The views of a scene show one set of named points, each view turned or mirrored, and shifted as a whole, with a little noise and some points left out.

Scene 1
View 1
k247: [ 12.0 -11.6   3.4  -4.5 -21.7   8.7  -7.7 -11.5  12.2   7.9  -0.7   9.3
  14.1  36.3  20.3  34.9 -11.3 -13.8  12.6 -17.2]
k330: [  2.3 -34.0 -46.5 -16.8 -17.0 -16.8 -34.4  22.4  18.3  -8.2  -0.3  35.9
  26.5  40.5  23.6  34.4  -7.9 -21.3  70.4  -5.7]
k418: [  8.6  -7.0   9.7  -1.4 -19.4  19.3  -4.0 -21.7  15.8  14.5  -6.0  -1.3
  13.6  40.6  18.1  32.2 -14.4 -17.2  -1.0 -21.6]
k627: [ 13.7 -12.5  -8.3  -9.0 -23.6   0.9 -10.8   3.2   3.2  -8.1  10.4  25.1
  19.7  20.3  14.0  36.3  -6.9 -12.0  26.6 -14.3]
k370: [ -0.9   6.4  -9.7  -1.5  -9.1  45.5  -4.3 -28.5  11.2   9.0 -10.3 -12.2
  18.9  23.5   8.0  23.8 -13.9 -33.4   1.0 -36.6]
k206: [  3.3   1.9 -15.6  -3.1 -13.4  34.2  -6.2 -18.9   6.3   1.0  -1.1   1.2
  21.6  16.9   9.9  27.0 -11.8 -30.8  10.6 -28.3]
k402: [  5.5  10.0  -8.6  -2.6 -14.9  39.3  -0.8 -22.8   1.6   0.0   0.5  -2.0
  19.6  10.9   8.2  27.6  -8.9 -28.8   1.4 -31.4]
k332: [ 13.6  11.5  33.6   5.9 -19.1  39.9  11.6 -41.7   9.6  17.7  -1.9 -18.5
   7.7  27.2  11.6  32.2 -13.3 -16.9 -35.8 -33.6]
k799: [ 17.8  12.3  19.3  -2.3 -26.0  26.6  11.9 -20.3  -8.8  -8.9  19.5  11.1
  13.8  -6.5   2.8  36.1  -4.0 -11.0 -13.3 -25.6]
k923: [  4.6 -14.9 -35.3 -11.6 -15.9   6.5 -22.1   6.1   9.2  -8.4  -0.6  23.1
  26.3  23.4  14.6  30.9  -7.8 -24.4  46.1 -16.4]
k323: [  8.9   6.9  -6.7  -5.7 -18.2  29.5   2.3 -12.4  -6.2 -11.0  10.2  12.3
  21.6  -3.6   4.6  29.7  -4.9 -22.4   8.4 -27.0]
k267: [  2.7 -20.0 -38.5 -13.2 -15.1   2.8 -22.8  11.9   8.6 -10.0   2.3  29.8
  26.4  24.2  16.1  32.4  -6.6 -26.5  52.3 -15.2]
View 2
k332: [-30.3  38.1  31.9   9.4  28.9   3.3 -31.4   0.6  31.4  -9.5  27.6  -3.9
  16.2  -4.9   7.2 -22.2  -7.2 -40.0  25.9  -3.9]
k418: [-31.7  14.8   4.9  12.5  14.5  -9.8  -6.1   0.0  22.5  -6.0  15.4 -14.1
   6.5   9.5   6.8 -13.5  13.3 -30.1  12.8   7.4]
k627: [-39.2  -6.8 -10.4  -2.9   9.3 -12.3   7.4 -21.1  -6.2   5.7  -6.4 -19.4
  16.7   4.3  -4.8  -7.7  34.5 -13.4  -3.4  16.6]
k923: [-34.5  -6.8 -16.0   3.6   6.5 -25.7  13.8 -24.8 -13.8   4.2  -8.6 -20.1
  15.7  16.4  -2.9  -8.6  44.2  -8.9  -1.5  23.5]
k267: [-33.1 -11.4 -23.4   9.7   3.1 -36.0  25.9 -26.2 -22.7   3.4  -7.7 -22.7
  12.0  29.4  -4.4  -6.8  51.7  -7.4   0.4  29.2]
k247: [-35.5   5.2  -2.1   6.9  12.2  -7.7   2.0  -4.4  15.7  -2.7   5.9 -18.8
   6.0   6.2   4.6 -10.6  21.1 -22.7   4.1   9.7]
k402: [-27.5  29.3  17.3  10.2  23.2 -21.7 -15.4 -22.3  -4.6  -2.5  15.7  -7.3
  26.0  12.9  -2.7 -21.7  19.0 -24.4  25.4  14.7]
k206: [-27.0  16.0   1.3  13.3  15.4 -32.0   2.5 -19.8  -6.9  -2.1   9.9 -11.9
  16.5  23.4  -1.9 -17.9  29.5 -19.4  19.0  19.7]
k799: [-41.4  20.8  26.2 -13.8  27.4   2.5 -26.2 -30.8  -3.4   3.2   3.7  -7.8
  35.6 -18.7 -10.1 -17.0   8.5 -21.9  11.0   8.3]
k370: [-16.9  40.0  19.7  24.8  23.7 -31.1 -16.3  -9.9   8.2  -7.6  30.9  -5.2
  16.4  28.9   6.7 -25.2  14.2 -33.3  35.2  10.4]
k330: [-34.3 -28.2 -43.4  11.0  -7.6 -39.0  41.1 -16.5 -15.4   6.0 -15.0 -29.4
  -2.0  34.4  -0.3   0.6  62.5  -1.9 -12.1  32.1]
k323: [-33.8  15.8  13.4  -1.8  22.4 -14.6 -13.6 -32.5 -15.1   3.6   3.6  -8.8
  31.9   2.8 -10.1 -18.9  24.9 -16.4  16.6  15.6]
View 3
k330: [ -2.4 -14.4  -2.1   1.1  -3.9  -5.0  10.2  14.5 -50.7  44.8 -17.1  -6.4
   2.1 -14.2 -42.4  40.9  22.8  12.6  48.6 -32.2]
k799: [ -3.2  34.4  -9.4  -5.4  -6.9 -17.5 -25.2  20.0  26.5   6.7   5.4 -28.4
  -4.5 -16.6  -6.5 -15.4   0.0 -27.0 -21.5  -0.2]
k206: [ -2.6   3.0  -5.3   4.2   8.2 -11.7 -11.3  15.7   6.1   2.7   4.9 -34.5
   7.7 -18.4 -11.9 -13.0  13.8 -34.9  24.6  -8.2]
k247: [-15.0   1.0 -16.6   2.5  -1.2 -12.2   2.3  22.8 -10.8  10.6 -11.2 -10.6
  13.1 -19.1 -12.9  -0.9   4.2 -27.1   1.2 -21.0]
k332: [-18.2   8.6 -21.9   6.9   6.8 -16.6  -7.0  22.4  26.5 -22.9  -1.2 -23.4
  20.8 -21.7  10.3 -38.8  -9.9 -62.3 -22.2  -6.5]
k402: [ -3.3   9.1  -5.8   1.9   6.8 -12.3 -15.7  12.9  14.2  -1.1   6.4 -36.9
   6.7 -20.8  -8.9 -19.5   9.3 -36.7  20.3  -3.6]
k923: [ -1.1   6.2  -3.8  -2.8  -4.1  -8.7  -6.0  15.3 -21.4  30.1  -5.6 -17.4
  -1.9 -14.7 -32.3  18.8  16.6  -1.1  27.4 -20.1]
k323: [  2.0  21.6  -2.6  -3.4  -0.3 -11.2 -21.6  15.8  14.5  13.1   7.0 -35.3
  -5.4 -17.2 -15.2  -9.7   9.3 -22.7  10.8  -2.1]
k627: [ -4.1  11.6  -6.9  -4.3  -7.9 -11.8  -5.9  20.3 -10.6  26.3  -7.9 -14.5
  -0.3 -16.9 -23.1  12.0   9.4  -6.4   6.2 -18.7]
k267: [  0.7  -2.7   1.9  -2.5  -0.5  -4.7  -2.1  13.3 -28.2  34.0  -6.8 -20.9
  -1.2 -15.7 -35.2  25.9  21.1   0.6  45.8 -21.6]
k370: [ -8.0  -3.3  -6.0   8.2  15.5 -11.6  -7.7  12.8   8.8 -12.5   4.7 -38.3
  15.7 -21.0  -5.1 -25.5  10.3 -46.1  26.5  -4.7]
View 4
k370: [  2.1   5.9  -2.1 -10.4  19.2  37.2  28.2  -4.9  -3.0   0.5  -8.1  30.6
   5.6  -7.7  13.1   0.9 -20.1 -12.6  31.6   6.3]
k402: [  8.0   3.8   1.6  -8.0   8.6  34.5  24.6  -0.7 -13.8   0.4 -13.9  27.5
  13.1 -10.6   8.3  -6.4 -31.0  -7.8  33.3   8.9]
k923: [ 14.4  20.5  26.7 -14.0  -7.4  22.7  -2.8  20.0 -37.6  10.1 -38.2  12.0
  -6.3  -5.0 -14.2 -11.3 -39.1 -45.8  22.8   3.0]
k418: [ 12.1   6.6   4.9   7.2  -1.2  12.1   4.2   2.5  -6.1  -3.6 -29.4   6.1
  -2.8 -10.4   4.0  -3.8 -16.2 -17.0  30.7  20.1]
k799: [ 26.0  -8.7  -2.3   7.6 -18.2  21.1  11.4  11.2 -28.8  -2.9 -27.5  22.2
  33.7 -17.9   2.7 -23.4 -56.4  22.6  46.0  21.2]
k332: [  9.4  -8.5 -20.0  15.7   8.1  17.2  23.2 -14.0  14.8 -15.6 -11.7  17.5
  13.2 -15.7  23.7  -2.2  -8.0  22.8  42.6  28.5]
k206: [  5.9   9.7   6.5 -13.3   9.8  33.0  21.1   3.2 -15.5   2.8 -16.5  26.0
   4.9 -10.1   4.8  -3.2 -30.0 -20.5  30.1   4.6]
k330: [ 11.1  37.4  44.7 -20.3  -4.9  20.2 -17.4  25.5 -44.1  16.5 -48.5   2.5
 -29.5   2.0 -24.3  -6.9 -30.8 -85.2   7.7  -4.7]
k267: [ 10.2  26.8  32.4 -20.9  -3.8  28.5  -3.7  20.9 -38.7  14.7 -38.7  14.4
 -13.6  -1.8 -16.9  -6.9 -39.0 -62.0  19.1  -2.6]
k627: [ 18.5  14.1  20.1  -2.6 -12.8  14.9  -4.6  16.2 -30.3   3.6 -39.0   7.7
  -1.9  -8.3 -10.7 -13.7 -38.0 -32.2  26.9  11.4]

Which points are out of place in each view (at most two, in the order of its rows)? Write none if all are in place.
view 1: k923
view 2: k206, k370
view 3: none
view 4: k418, k799
